Each row is a point on a landscape with many valleys, with its height.
A ball rolls from a point to the lowest of its 2 nearest points, and stops where none of them is lower. Distance is the straight distance between rows; heights are no part of it.
q373: [137 168 127 143 127 160 120 135 189 110  96 116  90  67 127  96 162 135
 148 128 161 182 120 155 126 170 131  87 113 110 113 113 116  36 158]  h=20.1
q604: [149 117  95 149 141 136 165  78  87 145 164 143 128 143 134 106  89 107
 119 165 166  92 155  63 103  85  89 147 126 138 127 128 140 172 128]  h=26.0
q364: [124 115 129  84 146 125  98 111 140 114 125 124 113 149 112 157 124 148
 131 115 115 152 169 124 141 142 103 123 125 138 158 140  95 137 157]  h=23.2
q226: [168 188 119 155 148 127 138 119 166 126 136  93 116  99 121  50 154 134
 136 132 194 163  60 163  98 149 123  74 137 118 116 133 140  71 143]  h=32.8
q489: [147 160 100 148 134 122 132 109 118 126 170 133 134 149 134 117  92 113
 118 129 171  97 106 118 105  78 128 133 104 137 147 148 150 158 106]  h=23.6
q301: [ 82  55 138  86 100 171  97 110 148 118 107 134 123 169 101 167 147 131
 156 113 114 147 214 135 148 142  87 135 119 156 107 110  68 175 192]  h=78.8
q305: [ 93 106 123 124 121 177 121 115 149 140 113 120 152 144  99 145 153 134
 147 106 124 155 160 167 102 154  90  93  96 144  91 124 113 152 155]  h=75.3
q272: [103  81 102 125 133 176 117  77 121 128 131 143 121 155  97 146 121 110
 140 134 125 152 198 101 120 134  71 111 114 152 100 118 107 168 163]  h=42.6
q105: [184 138 143  80 159  84 140 138 141 138 105  77 140 162 140  75 137 196
 126 120 122 149  95 143 130 180  70  93 176 121 152 160  99 107 140]  h=50.1
q726: [159 113 135 157 177 102 191 116  73 161 144 110 155 122 135 103 114 163
 119 162 118 102 105 108  98 150  64 118 171 125 114 116 159 143 109]  h=14.7
q499: [102 121 142 126 191 133 125 110  93 104 110 151 139 106 125 166 133 154
 118 151  50 168 132 107 135 195 110  97 109 105 138 131 146  80  83]  h=5.7
q312: [ 79  96 151  97 128 121  84 121 128  95 122 154 109 154 128 222 123 134
 142 105  75 144 175 131 158 131 146 139  94 125 152 124 106 154 134]  h=61.2
q192: [105  92 122 157 169 166 168  77 102 152 133 135 159 128 104 140 126 135
 138 139 103 162 145 135  82 181  72  78 110 134  71 118 143 134 128]  h=18.1
q61: [136  86 131 125 148 169 158  94 127 144 128 119 128  96  93 122 147 144
 143 139 114 151 181 136 115 186  54  94 145 128  93 110 106 102 155]  h=27.9
q414: [123 149 117 136 193 146  95  93 101 101 127 158 135  84 119 158 133 131
 128 145  81 175 129  91 119 163 116  85  93 115 143 134 156  63  85]  h=9.3
q136: [ 76 137 134  98  99 134  62 125 162  76 124 165 119 157 127 215 121 100
 138  79 111 145 145 149 156  94 195 139  50 137 153 145 112 154 101]  h=56.9
q412: [ 80 144 128  92 102 137  67 164 164 109 131 118 148 205 129 157 155 104
 132  83 141 131 107 195 126  94 169 111  67 150 109 168 108 204 137]  h=53.9
q47: [131  81 131 112  96 155 158 123 134 142 138 123 115 124 120 123 114 123
 147 131 155  92 181 109 148 114  96 180 167 138 121 118 101 155 156]  h=51.8
q442: [203 137 105 120 109 136 150 143 151 158 155  98 121  74 142  59 109 134
 125 153 188  87 150  85 142  84  92 165 185 123 171 120 112  96 144]  h=50.0
q291: [147 193 100 149 135 157 114 117 177 108 146 110 121  97 104  72 148 118
 136 119 206 162  91 155  99 136 122  82 112 137 124 140 130  93 144]  h=30.5
q345: [126 162 101 139 104 185 113 122 199 117 129 116 124  90  92  87 150 119
 142 117 193 166 128 163 104 136 119  83 102 137 108 123 116 108 148]  h=28.3
q653: [ 65  96 155 133 105 122 122 148 118 114 115 151 123 141 128 193 126 123
 135  98  90 112 110 168 146 125 179 159 107 110 113 109 137 154 120]  h=69.0
q67: [154 133 127 137 158  88 129 149  90 128 122 138 127  75 149 112 132 132
  87 163  84 127 142  73 160 128 139 148 164 117 187 120 150  67  92]  h=55.5
q713: [139 141 135 117 111  87 139 160 116 125 136 132 124 130 142 127 109 127
 108 121 131  86 118 118 150  90 160 171 144 122 163 127 141 123 116]  h=33.5
q236: [ 86 159 161 164 116 102 100 158 114  94 125 149 113 122 152 162 134 104
 116 131 124 128  65 140 137 124 228 148 101 107 131 121 184 105 101]  h=21.2
q381: [ 81 148 159 125  81 121  82 165 177  83 104 139  91 129 139 167 160 118
 144  89 131 150 105 173 157 125 211 138  94 113 135 127 126 106 142]  h=15.1
q403: [102 155 103 142 111 137  99 118 124 112 166 152 135 183 129 154 109  69
 125  96 138 106  96 139  99  64 164 120  47 154 118 174 139 206  81]  h=53.3
q825: [155 199 124 106 112  82  97 168 159  97 149 119 112 153 146 102 119 122
 115 108 177 110  68 151 140  75 193 140 114 134 177 151 136 124 124]  h=32.0
q875: [ 92  40 124 142 156 152 168  86  65 149 123 139 132 153 104 146 111 120
 142 162  84 120 175 111 109 174  74 127 150 130  75  85 126 178 160]  h=37.4
q857: [164 197  94 117 178 132  95  93 153 107 145 110 131 108 105  99 129 153
 132 126 145 180 105 126 111 142 100  69 104 134 166 152 137  80 118]  h=18.3
q141: [142 118 150  79 181 106 114 110 130 117  99 102 158 187 126 125 137 194
 127 116  84 169 126 152 125 193  78  75 135 139 135 162 100 129 145]  h=14.4
q452: [112 162 112 111  93 151  73 101 159 100 158 169 125 139 141 169  87  67
 136 100 154 128 137 110 138  68 185 151  67 158 138 156 120 148  94]  h=37.5
q833: [154 144  98  94  83 200  95  95 197 132 148 120 117  78 116 105 114  82
 152 121 208 130 192 101 137  87 127 159 120 157 139 134  73 121 139]  h=12.9
q930: [142 117 108 180 131 133 172 126  81 161 157 147 138  88 140 122  95 105
 108 166 136  82 128  75 116  96 123 173 147 115 128 112 175 134  94]  h=12.4
q860: [ 99  77 124 155 121 152 157  80  65 135 147 173 121 145 127 165  79  89
 131 152 120  99 166  69 118 107 122 174 109 132 102 121 143 178 118]  h=30.7
q964: [162 174 141 112 136  39 129 181 115 136  95 115 123 115 165  92 140 165
  81 145  94 127  99  95 170 106 185 165 189 109 201 130 132  77 100]  h=68.8
q711: [ 86 106 137 175 131 116 158 158  74 138 120 161 134  79 139 158 117  96
 116 152  80  99  99 108 130 134 184 167 143  96 114  98 192 107  73]  h=10.6
q252: [106 149  93 151 120 179 110 111 147 131 148 143 163 155  96 109 154  90
 129 109 172 162 105 176  75 118 118  73  53 145  72 143 155 172 113]  h=73.9
q641: [ 89  80 128 132 152 153 116  76  89 117 128 157 109 149 107 183 120 119
 134 140  86 142 192  94 129 152  99 132 104 134 105 115 119 159 147]  h=38.9
q261: [152 172 124  60 121  68  78 157 155 102 137 103 122 183 145 127 114 170
 126  91 145 121 115 148 157  72 152 139 130 146 200 161  87 148 139]  h=38.1
q972: [125  97 129 168  97 126 147 160 104 134 122 163 126  73 155 140 112  85
 118 149  96 103 168  77 163  97 183 207 153 109 146 104 157  90  91]  h=45.7
q737: [141 174 129  78 111 113  82 158 192 101 103  76 114 154 124  93 154 167
 140  94 162 154  98 188 146 120 141 101 130 152 164 147  86 120 169]  h=8.5
q691: [ 89  71 141  97 115 161 117 129 140 140 102 117 134 178 107 155 149 143
 141 119 110 141 190 169 131 146  90 111 124 147 107 128  87 183 177]  h=76.8
q218: [ 96 123 170 114 102 107 111 164 155 111  81 125  99 111 141 168 158 147
 136 117  83 143 100 162 158 156 176 135 133  83 128  98 120  86 143]  h=24.5
q921: [136 110 148 153  94 110 158 187 136 161  80 129  96  60 151 110 157 137
 119 141  95  98 126  91 160 143 158 175 189  85 126  84 119  57 133]  h=81.1
q171: [ 87 135 152 166 131  94 131 167  72 118 122 161 134 119 150 159 124 114
 107 141  87 102  64 135 125 125 203 150 114 108 127 115 197 126  79]  h=16.0
q482: [ 79  65 106 120 111 175 125  82 100 135 118 159 128 198 111 143 110  90
 144 125 118 133 192 100 123 108  82 130 103 156  79 110 107 211 166]  h=44.8
q782: [116 129 125  99  76 118 127 146 134 142 158 124 147 210 145 133 107  86
 130 114 176  65 116 154 131  52 147 151 104 169 109 171 108 222 124]  h=48.8
q289: [164 169 149 123 106 110 140 169 177 127 108  70 117 135 135  53 169 164
 134 120 197 145  64 194 113 142 139  95 162 132 116 135 108 111 173]  h=34.8
q830: [156 149 115 138 138  94 123 155  90 127 134 141 138  86 150 117 110 120
  96 147  90 115 151  74 166  79 167 178 154 126 186 125 155  92  86]  h=52.9
q684: [186 194 133 121 131  56 124 169 134 126 115 100 114 122 158  69 130 159
  93 141 137 120  78  97 153  95 180 143 166 119 190 144 149  72 120]  h=65.8
q869: [112  55 140 143 109 134 150 139  87 140 125 170 115  86 142 171 104  83
 126 147  83  92 203  54 169 116 147 210 157 113 130  97 139 110 111]  h=41.9
q761: [168 106 115 141 122 137 147 133 120 149 138 135 119  69 127 112 117 109
 122 141 120 100 199  61 151 112 112 185 172 111 152 114 122  85 128]  h=60.9
q233: [166 172 124 158 120 146 126 141 176 120 115 108  82  61 128  73 164 125
 140 132 172 154 115 130 124 138 155 116 139 104 135 125 125  31 154]  h=15.3
q94: [132 161 135 203 121 151 147 128 149 120 137 134 102  57 130  97 153  96
 132 144 180 146  90 136 101 143 175 122 120 103 106 106 175  54 127]  h=26.5
q895: [142 108 154  92 178  99 104 139 108 111  92 150 117 109 128 155 147 169
  96 141  50 163 172  69 166 196 106 115 149 105 169 119 106  56  97]  h=36.4
q170: [110 141 127 109  62 146 106 153 172 137 161 123 147 182 148 119 135  65
 133 102 204  78 102 168 135  65 162 154 100 170  95 168 107 209 111]  h=51.2
q407: [127 108 122 156  94 144 173 139 120 154 154 129 142 137 127 131 113  97
 135 137 168  74 102 145 110  92 126 156 150 131  94 125 140 185 127]  h=45.0
q623: [124 151 113 167 135 144 120 116 115 131 153 126 158 166 121 129 133 110
 124 110 138 131  78 177  68 125 128  76  85 142  85 152 172 180 102]  h=73.3
q447: [ 97 137 124 109  71 153 108 121 147 128 160 161 120 153 146 173  91  59
 131 110 161 106 138 119 141  63 180 160  77 167 114 156 106 191 105]  h=40.9
q701: [128  75 152  96 171 108 118 130  93 110 102 151 106 122 126 180 144 155
 108 147  54 143 202  75 161 188 103 126 151 114 153  99 106  87 125]  h=39.2
q172: [ 97 103 125 143  83 183 130 129 155 129 132 148 122  83 113 164 128  89
 150 104 140 116 137 138 137 126 160 152 114 114  92 113 127 131 130]  h=37.6
q969: [132 171 128 152 142  73 138 157  98 124 153 122 142 147 148 115 103 133
 111 138 127  93  55 135 108  92 165 131 121 121 148 138 181 149  86]  h=16.4
q797: [162 175 132 167 113  70 147 162 108 129 172 127 138 140 153  86 114 112
 109 148 180  80  39 142 112  70 176 148 150 127 141 129 180 156  95]  h=23.1
q746: [167 122 110 180 143 111 196 139  79 172 148 123 148  72 139  92 117 128
 116 169 134  82 110  87 118 115 107 152 189 111 134 110 174 109 110]  h=20.9
q740: [153  99 133 101  99 156 132 141 163 145 107 122 104  76 113 125 143 138
 139 118 129 114 174 121 154 146  92 155 177 107 143 100  80  94 162]  h=56.4
q697: [186 164 145  80 165  60 129 147 125 137 116  85 130 147 151  87 127 189
  98 131 109 134  86 119 147 154  94 115 179 114 181 147 112  91 125]  h=49.8
q945: [118 165 138 141 139  55 114 160  82 110 152 138 144 184 146 144 114 130
 110 118 118  93  40 164 118  92 191 125 102 124 148 146 170 177  84]  h=10.5
q774: [115 151 140 138 103  96 119 168 119 117 121 135 115 110 146 131 128 115
 116 137 120 123  92 127 155 107 195 155 140 112 151 121 158  90 116]  h=27.4
q636: [151 119  99 149 156 181 164  79 132 153 144 120 133  79  93 104 134 126
 139 142 153 145 170 105  91 157  49 106 133 130 101 120 124 102 145]  h=23.0
q470: [178 137 102 140 129 128 170 123 125 158 150 113 136  98 122  71 107 138
 122 143 173  81 133  99 111  99  88 151 172 123 146 122 127 118 135]  h=44.7
q461: [ 98 107 134 110  78 135 144 124 119 143 155 143 125 185 148 151  86  85
 131 120 158  75 134 124 134  65 147 174 104 167 106 144 113 212 123]  h=45.5
q781: [101 102 185 107 119 103 128 161 154 128  57 133 102 106 145 155 184 170
 139 118  54 154 107 151 170 191 156 131 148  79 112  82  99  69 136]  h=29.4
q227: [152 161 109 115 147 103 130 126 117 124 153 112 127 155 129 112  98 144
 124 133 146  98 117 121 125  87 114 126 126 143 157 154 127 158 131]  h=19.5
q763: [ 78 114 117 128  85 192 115 136 193 117 120 129 131 100  94 135 169 111
 166  93 149 165 150 187 115 149 135 106  90 129  80  96 105 113 152]  h=29.3
q82: [165 119 153 115 179  68 172 131  67 155 136 107 140 154 150 100 111 172
 100 161  94 103 107 103 127 139  88 130 186 124 150 132 145 137 118]  h=21.9
q616: [128 137  93 134 121 140 129 112 109 145 157 120 157 206 130 109 121 109
 127 125 176 106 119 130  86  82 100  93  83 174 110 173 129 230 129]  h=50.4
q376: [169 116 140 102 193  75 151 104  77 137 144 112 144 174 131  99 113 174
 110 156 106 127 127  94 120 163  66 105 170 142 145 141 130 142 136]  h=28.1
q216: [110  74 137 125  91 157 155 145 139 148 124 119 128 127 118 140 126 133
 145 119 137  97 154 150 134 131 115 164 153 130  99 117 100 155 160]  h=47.6
q196: [104 129 101 130 125 197 115 113 140 147 130 116 171 160 101 125 155 117
 141 100 152 166 145 172  71 133  87  70  64 155  73 136 131 162 145]  h=74.5
q178: [172 106 132 124 145 123 177 130 126 170 126  75 149 137 131  80 134 163
 127 144 148 115 122 154 103 150  54 103 191 145 112 121 108 151 164]  h=33.4
q991: [173 156 120 118 169 112 106 132 131 117 114 121 120  83 129 104 145 153
 111 136 102 163 123  91 142 162 112 108 147 110 170 134 130  46 122]  h=26.9
q916: [168 173 106 157 143 120 157 120 129 150 155  96 159 140 119  79 122 138
 128 137 176 119  66 152  84 125 100  88 145 148 107 142 157 156 116]  h=39.5
q251: [140 159 112  73  99 122  85 160 189 122 125  76 134 164 118  93 142 141
 141  83 183 136 120 186 133 105 135 117 132 153 154 158  83 165 167]  h=11.2
q689: [187 123  92 152 138 138 150 106  96 153 153 149 130  67 145 101 105  97
 113 175 130 102 203  33 153  95 118 184 164 125 163 116 137  87 119]  h=63.8
q404: [137 136 130 101 102 129 134 160 176 151 101  68 138 128 118  68 159 160
 139 112 171 136 104 199 124 146 102 106 163 137 112 126  86 130 179]  h=37.7
q318: [148 184 142 143  99  73 129 177 148 109 151 120 112 144 153  86 126 113
 107 124 188  87  41 159 128  75 196 144 134 129 147 149 145 136 127]  h=28.7
q316: [138  83 138 117 153 122 140 131  89 133 122 146 111 105 127 150 135 139
 115 152  85 119 194  74 160 162  92 147 170 114 144 100 111  87 133]  h=42.4
q401: [100 142 122 112  76 150  85 164 175 126 143 111 157 182 120 116 170  92
 137  86 191 118  99 193 124  89 156 122  85 159  96 159 119 194 142]  h=53.0
q863: [ 73  91 145 113 147 144  99 108 127 105 103 161 121 126 113 212 142 141
 135 120  58 151 176 147 143 175 126 111  85 113 118 109 117 125 121]  h=63.2
q944: [ 96  84 169 117 173 101 142 115  60 126 113 125 142 172 134 169 120 160
 121 148  49 133 133 128 133 176 106 122 135 121 121 126 148 148 115]  h=36.3
q509: [160  83 125 112 106 143 144 130 135 136 140 137 105  94 122 117 118 129
 131 136 142  97 198  83 154 119  92 175 177 122 147  96  92 109 162]  h=56.8
q576: [107  73 135 141 141 127 115 103  72 118 134 187 116 109 130 181 103  88
 119 150  77 132 214  47 151 115 147 183 118 122 143 105 143 116 112]  h=38.6
q132: [131 119 111 150 111 136 154 130 112 151 155 125 159 176 134 114 121 109
 126 130 166  92 112 154  88  92 107 116 122 145  98 154 140 206 129]  h=48.4
q39: [135 121 143 181 127  93 168 173 104 154  88 139 119  47 155  97 149 117
 104 161  83 110 112  84 153 147 173 163 183  92 125  96 159  60  99]  h=84.0
q793: [149  92 114 131 139 138 168 115 116 174 136  84 163 162 122  78 126 145
 139 149 162 120 137 159  84 127  59 106 163 153  84 137 116 182 169]  h=28.9
q943: [154 191  79 129 125 132 101 110 140 109 171 128 132 164 129 119  93 105
 118 114 186 108 102 117 105  61 141 119  75 154 155 167 128 160  95]  h=26.7
q609: [135 119 133 133  98 105 162 154 122 143 144 115 125 118 138 121 105 118
 129 129 158  76  97 136 135  97 135 169 160 118 133 120 139 156 123]  h=39.3
q294: [169 165 146  66 167  51  93 152 123 110 109 110 129 161 148 125 121 189
  93 119  94 147 117 122 165 128 125 128 153 133 203 144 105 101 119]  h=45.1
q659: [175 135 138  67 145 122 121 124 158 141 105  80 130 141 121  86 153 193
 131 115 135 146 143 155 141 176  64  98 173 140 149 146  62 110 167]  h=45.9
q719: [ 88  84 143 120  65 163 142 133 138 136 130 139 124 134 116 169 125 109
 160 107 136  98 147 146 143 114 152 169 131 133 104 112 113 167 138]  h=43.1
q834: [102 143 120 123 104 101 118 154 118 116 155 143 141 210 144 155 112  95
 120 102 145  82  92 168 121  65 177 139  84 147 116 171 124 218  96]  h=51.4
q330: [118  96 115 132 103 171 138  67  90 132 151 179 107 129 136 152  72  55
 135 155 137 103 185  59 135  77 134 181 103 151 104 120 134 172 118]  h=25.9
q394: [ 68  67 161 127 118 136 130 125 118 122  92 157 116 119 125 212 142 141
 138 117  46 139 157 149 151 167 134 140 120  96 115 101 126 122 125]  h=64.4
q859: [141  78 147 127 113 143 171 153 133 162  95 119 110  86 125 118 147 152
 138 135 107 111 145 140 140 172  90 145 191 102 110  95 101  98 157]  h=50.6
q866: [117 117 124 115  92 188 102  72 133 130 156 173 106 108 145 176  86  61
 145 130 148 128 204  69 138  81 148 175  86 158 116 132 100 146 121]  h=19.0
q648: [ 77  68 120 132 132 149 134  92  91 143 125 142 149 208 125 150 110 110
 141 134 101 129 160 128 102 129  94 109  95 153  78 127 134 216 161]  h=41.5
q89: [ 79 120 138 144 126 146 112 122 118 110 134 161 131 137 117 192 123 111
 132 110  90 127 112 141 131 127 169 143  81 122 115 127 152 147 101]  h=70.3
q950: [153 172 156 172  99 111 156 162 174 124 124  94 104 119 140  60 184 138
 137 121 205 125  46 194  97 143 158 101 151 127  91 133 144 114 156]  h=32.5
q584: [ 77 121 123 173 107 145 120 122 102 119 152 165 140 153 122 186 116  84
 126 116 114 111 100 146 113 108 171 133  74 125  97 133 171 184  89]  h=71.5
q772: [113 155 116 127 130 141  76 128 154 105 123 135 111 107 117 152 123 127
 138 116 121 154 125 130 138 128 158 123 102 117 153 126 128 100 133]  h=30.4
q597: [ 69 140 176 132 100 125  90 164 173  78  77 130  91 131 146 175 171 136
 143 103 102 156  96 191 148 168 195 119  86  99 114 111 126  88 142]  h=19.4
q466: [147 136 102 167 137 116 172 110  87 146 175 135 147 125 128 106  91 116
 114 150 148  77 101  94 103  81 116 152 132 131 124 133 167 162  96]  h=19.2
q97: [143  86 145 123 132 113 157 152 106 148  96 131 110  93 125 137 143 155
 120 138  77 111 152  98 146 170  97 150 187 104 132  97 115  87 131]  h=46.0
q146: [192 173  82 118 128 148  92  99 166 110 153 110 125  86 118  84 107 122
 140 126 178 137 162  89 133  92 110 131 128 131 179 147 112  86 139]  h=22.6
q655: [144 197  86 145 118 147 100 108 165 108 167 119 138 144 112  82 127 100
 130 106 205 132  80 160  94  83 134  87  84 154 129 165 139 160 108]  h=29.0
q511: [138  93 105 170 143 153 186 101  96 174 153 113 165 140 116 102 119 130
 139 152 159 109 134 139  72 124  58  94 152 149  66 122 140 187 150]  h=24.7
q588: [144 174 149 198 110 137 152 146 166 113 141 124  90  81 135  84 172 105
 131 123 205 129  65 171  98 134 176 117 128 118 100 128 161  85 141]  h=29.9
q36: [177 172 131 132 155  58 154 156 104 147 123 100 141 113 160  75 119 151
  91 147 127 108  63 104 132 113 138 133 175 117 172 131 166  96 101]  h=62.4
q221: [121 143 111  93  72 210 102 103 195 131 152 138 119 109 126 133 110  74
 148 113 205 133 171 110 127  78 132 147  91 174 111 151  88 160 132]  h=6.7
q827: [114 157 118 121 102 134  90 128 153  93 146 145 118 135 122 151 113  98
 142 104 147 133 119 135 142  82 181 145  90 131 145 145 129 138 116]  h=34.3
q918: [119  51 127 131 160 157 171 102  92 152 120 132 130 134 104 134 127 137
 143 158 100 139 186 121 117 195  52 109 160 134  77  97 104 138 164]  h=33.2
q315: [115 126 171 153 127 121 175 140 147 125  76 120 119 102 140 112 169 161
 144 128 107 172  70 175 117 200 147  96 129  88  70 101 135  68 134]  h=18.5
q851: [111 117 186 134 112 110 157 154 162 129  44 118 105 109 148 122 182 172
 134 129  86 146  79 158 147 204 156 128 146  74  80  91 102  51 149]  h=24.2
q152: [ 83 122 121 134  80 188 103 120 176 114 128 142 126 112  96 158 142  85
 154  99 151 150 145 162 121 126 145 130  82 135  90 124 122 145 131]  h=33.0
q86: [119 167 139  95  96 131  73 156 211  91  98  96  97 121 125 116 168 151
 147  97 160 170 127 175 147 134 157  96 110 133 150 136  83  98 169]  h=5.0
q783: [ 64 135 130  89  97 130  66 155 157  97 123 138 139 188 128 201 138 112
 144  80 109 144 123 187 150 113 184 117  65 136 127 150 111 186 127]  h=55.0
q734: [ 92  93 122 174 164 142 138  75  48 129 144 173 126 133 119 173  92 106
 124 157  94 111 147  77  96 124 120 143  98 131 112 123 164 160 103]  h=33.6
q974: [153 145 157 113 126  43 163 188 101 160  99 113 122 122 167  97 134 166
  89 148  79  99  87 104 168 126 162 171 204 106 168 119 132 100 105]  h=72.6
q266: [138 136 109 149 165 156 118  92 114 125 129 146 130  83 102 135 120 128
 132 134 120 155 152  99 113 144 105 113 114 119 134 126 148  88 120]  h=13.7
q101: [149 116 132  86 116 146 136 136 177 143  92  87 127 110 110  87 158 179
 144 114 142 146 146 169 126 172  72  89 171 136 120 118  71  98 173]  h=42.0
q984: [145 156 111 100 124 108 115 147 155 127 144  94 141 172 123  91 112 148
 127 106 171 111 109 168 128  99 118 113 134 149 160 165 111 174 148]  h=14.6
q577: [165 190 121 109 191 113  89 108 132 104 120 116 133 106 125  93 131 154
 111 136 114 179  96  98 128 156 120  80 113 118 186 153 136  54 104]  h=22.1
q573: [ 95 124 115 178 119 152 141 125 118 130 153 143 142 141 117 156 130  89
 132 112 136 125  92 168  93 121 147 113  94 121  74 133 167 177 100]  h=72.5
q148: [152 102 113 158 165 123 179  91  70 161 152 129 130 126 122  99 103 137
 125 175 137  95 152  80 106 127  63 139 165 134 112 113 144 155 144]  h=21.8
q532: [159 153 118 118 158 102 145 115 123 143 139  94 164 157 127  90 111 163
 123 125 141 140  82 153  93 144  88  84 130 140 129 156 138 150 117]  h=42.5
q821: [ 61  58 177 137 110 127 150 158 101 135  79 144 121 124 133 212 141 136
 144 122  42 113 121 162 155 166 153 157 142  86  97  86 136 124 121]  h=65.5
q700: [185 120 113 141 139 122 183 131 122 171 148  93 148 110 136  66 117 155
 136 145 174  93 102 128  98 123  69 116 187 123 118 118 129 145 145]  h=38.8
q897: [100 153 142 101  76 141  69 160 223  74 103 120  90 118 120 144 164 116
 151  89 176 163 124 178 151 121 198 123  97 124 137 135  98  97 158]  h=9.6
q382: [158 163 131  63 137  78  65 151 154 101 127 120 107 151 132 147 132 168
 120  96 116 150 139 136 160 106 142 129 131 130 205 138  86 113 139]  h=41.1
q135: [117  86 120 164 145 169 171  95  99 168 134 123 165 144 100 127 137 118
 139 137 135 136 144 143  73 149  74  89 123 150  64 124 141 172 140]  h=21.0
q76: [115 142 116 131 163 151 116  98 145 119 125 119 151 127 102 132 134 146
 137 112 107 187 119 160 111 179  98  67  88 132 114 139 138 107 116]  h=13.1
q90: [121 117 130  76 168 110 102 106 122 117 123 106 135 199 125 147 125 167
 131 125  91 154 155 144 128 157  90  97 116 147 148 150 105 167 168]  h=18.9
q680: [115 116 159 131 159 112 126 136 100 115 104 140 130 108 135 153 135 154
 122 133  67 152  99 123 138 170 135 119 134  99 127 111 150  88 107]  h=10.2
q9: [170 169 113 155 145 124 171 128 142 150 151  96 166 109 123  52 148 132
 139 136 199 148  62 177  78 146  94  75 150 132  87 125 150 117 137]  h=36.2
q692: [131  89 143 124 190  94 157  85  59 133 135 135 143 168 124 126 111 159
 119 164  75 134 135  94 115 180  72 109 153 129 124 121 152 140 127]  h=33.3
q618: [168 153  80 116 115 186 113  87 174 126 155 120 121  87 107  98 112 102
 146 124 191 137 180 102 132 108 102 138 130 137 146 138  98 102 140]  h=18.2
q100: [114 132 110 125 104 177 122 127 182 117 110 117 121  79 100 105 160 128
 158 107 157 168 129 175 122 163 115  91 119 127  98 106 107  89 157]  h=25.0
q336: [102  69 160  84 159 124 119 111 117 111  97 133 125 172 120 182 141 161
 119 130  62 157 181 138 144 205  87 107 141 122 113 114  94 136 149]  h=4.6
q816: [131 120 105 153 147 158 150  94 117 143 145 138 127 104 103 131 112 123
 140 131 135 129 147 121 105 132  91 125 119 131 110 123 140 129 127]  h=18.0
q722: [127 130 105 105  87 190 107  79 144 126 151 154 113 141 140 139  93  65
 138 129 180 125 191  79 128  72 122 152  86 181 125 156  91 172 122]  h=12.8
q57: [100 128 166 137 139 120 136 132 129 113  95 124 131 111 137 140 150 147
 138 125  89 162  79 163 125 185 138 106 117  95 101 111 156  83 112]  h=14.3
q729: [ 68  76 170 135  80 125 144 166 130 134  87 135 131 143 136 191 139 143
 144 108  72 101  95 178 143 158 179 150 136  97  88  97 126 156 140]  h=67.1
q322: [203 149 107 129 116 107 142 156 149 152 128 107 118  59 148  63 127 134
 110 154 153 108 153  76 162 110 114 157 187 107 175 119 124  61 142]  h=54.8
q424: [124  87 152 111 173 125 140  96 109 119  95 122 147 160 121 151 137 178
 126 131  64 170 144 139 125 214  76  83 132 115 107 139 118 117 129]  h=9.7
q727: [158 161 127 161 164  99 153 136  92 140 113 116 139  80 146  83 120 138
  99 162 108 128  90  86 131 141 139 129 159 107 152 123 167  70  91]  h=58.8
q868: [146 112 129 157 113  83 167 169  84 147 129 151 131  80 159 122 105 113
  90 158  93  85 154  65 172  86 176 204 183 124 167 113 156 104  87]  h=49.6
q644: [185 145  98 160 109 132 148 134 119 152 163 141 136  65 171  92  97  85
 118 162 142  98 181  51 172  72 170 203 155 127 164 117 147  86  90]  h=67.2
q232: [131 178 113 125 170 142 104  97 174 115 123 108 145 129 101  96 145 150
 139 113 143 205 102 168 101 168  99  46  89 136 123 147 127  90 130]  h=15.2
q215: [ 80  73 133 139 159 135 119  84  56 110 133 186 118 140 115 184 102 101
 115 160  66 130 190  61 127 135 125 148 111 126 126  97 149 145 114]  h=36.0
q471: [119 141 136  90 146 126  90 119 147 101 113 124 118 138 121 161 138 153
 137 111  93 159 126 149 142 151 125 103 109 117 153 132 116 112 129]  h=27.0
q421: [104 146  95 138 117 155 110 100 118 120 154 149 142 192 111 149 111  94
 131 106 159 120 134 129  95  86 126 100  61 162 116 167 143 203 109]  h=52.0
q824: [ 98 123 143  89 121 127  53 114 162  86 130 166 106 145 123 214 115 118
 134  90 101 165 176 120 162  97 172 144  78 143 175 134  84 139 120]  h=59.0
q71: [ 75  85 134 133 147 119 128 103  78 127 130 139 141 194 125 185 106 127
 126 131  72 114 137 132 103 134 128 118  94 141 104 131 142 205 135]  h=39.4
q535: [155 155 119 104 178 106 121 103 127 125 127 101 164 188 121 105 129 172
 127 123 117 166 102 154  99 168  82  60 113 143 141 170 135 150 129]  h=44.9
q286: [ 86 124 121 161 163 171 130  84 109 131 125 143 146 114  93 163 125 124
 138 129  93 167 143 136 100 177  97  82  84 122  84 121 152 121 112]  h=15.8
q880: [178 176 105 116 147 122  98 130 152 120 131 112 113  78 130  87 132 142
 120 130 148 148 125  96 137 115 132 120 138 116 177 137 117  61 143]  h=27.6
q695: [ 83 100 152 122 172 107 118  93  72 115 120 134 148 192 130 181 116 152
 121 131  57 142 137 133 113 167 110 100  93 138 123 142 141 168 120]  h=37.8
q35: [151 132 152 124 106  75 159 180 131 152  84 109 106  98 156  86 146 155
 107 144 110  95  96 112 164 122 148 171 196  92 147  93 118  84 140]  h=77.1
q666: [143 181 137  77 101  62  93 185 162  93 137 121 115 165 149 124 115 148
 120  98 144 108  94 155 169  54 193 151 136 137 192 146 106 126 134]  h=35.3
q907: [148 155 123 170 113 137 120 143 155 121 121 126  98  60 132  89 149 109
 144 136 163 138 110 116 126 127 172 142 130  98 133 111 154  59 130]  h=21.1
q622: [182 147 132  90 168  90  84 131 126 114 111 127 108  98 136 120 148 169
  99 143  83 169 161  66 168 163 104 113 161 121 184 127 104  52 107]  h=31.9
q3: [100  93 130 180 147 134 167 130  55 147 132 159 134  88 133 157 112 109
 109 156  87  93 130  74 125 118 145 178 139 107 126 110 181 122  82]  h=6.0

Where does a ball stop that starts at each point below?
q761 => q100
q105 => q233
q482 => q726
q35 => q221
q655 => q86
q875 => q499
q442 => q76
q616 => q3
q868 => q221
q740 => q76
q294 => q945
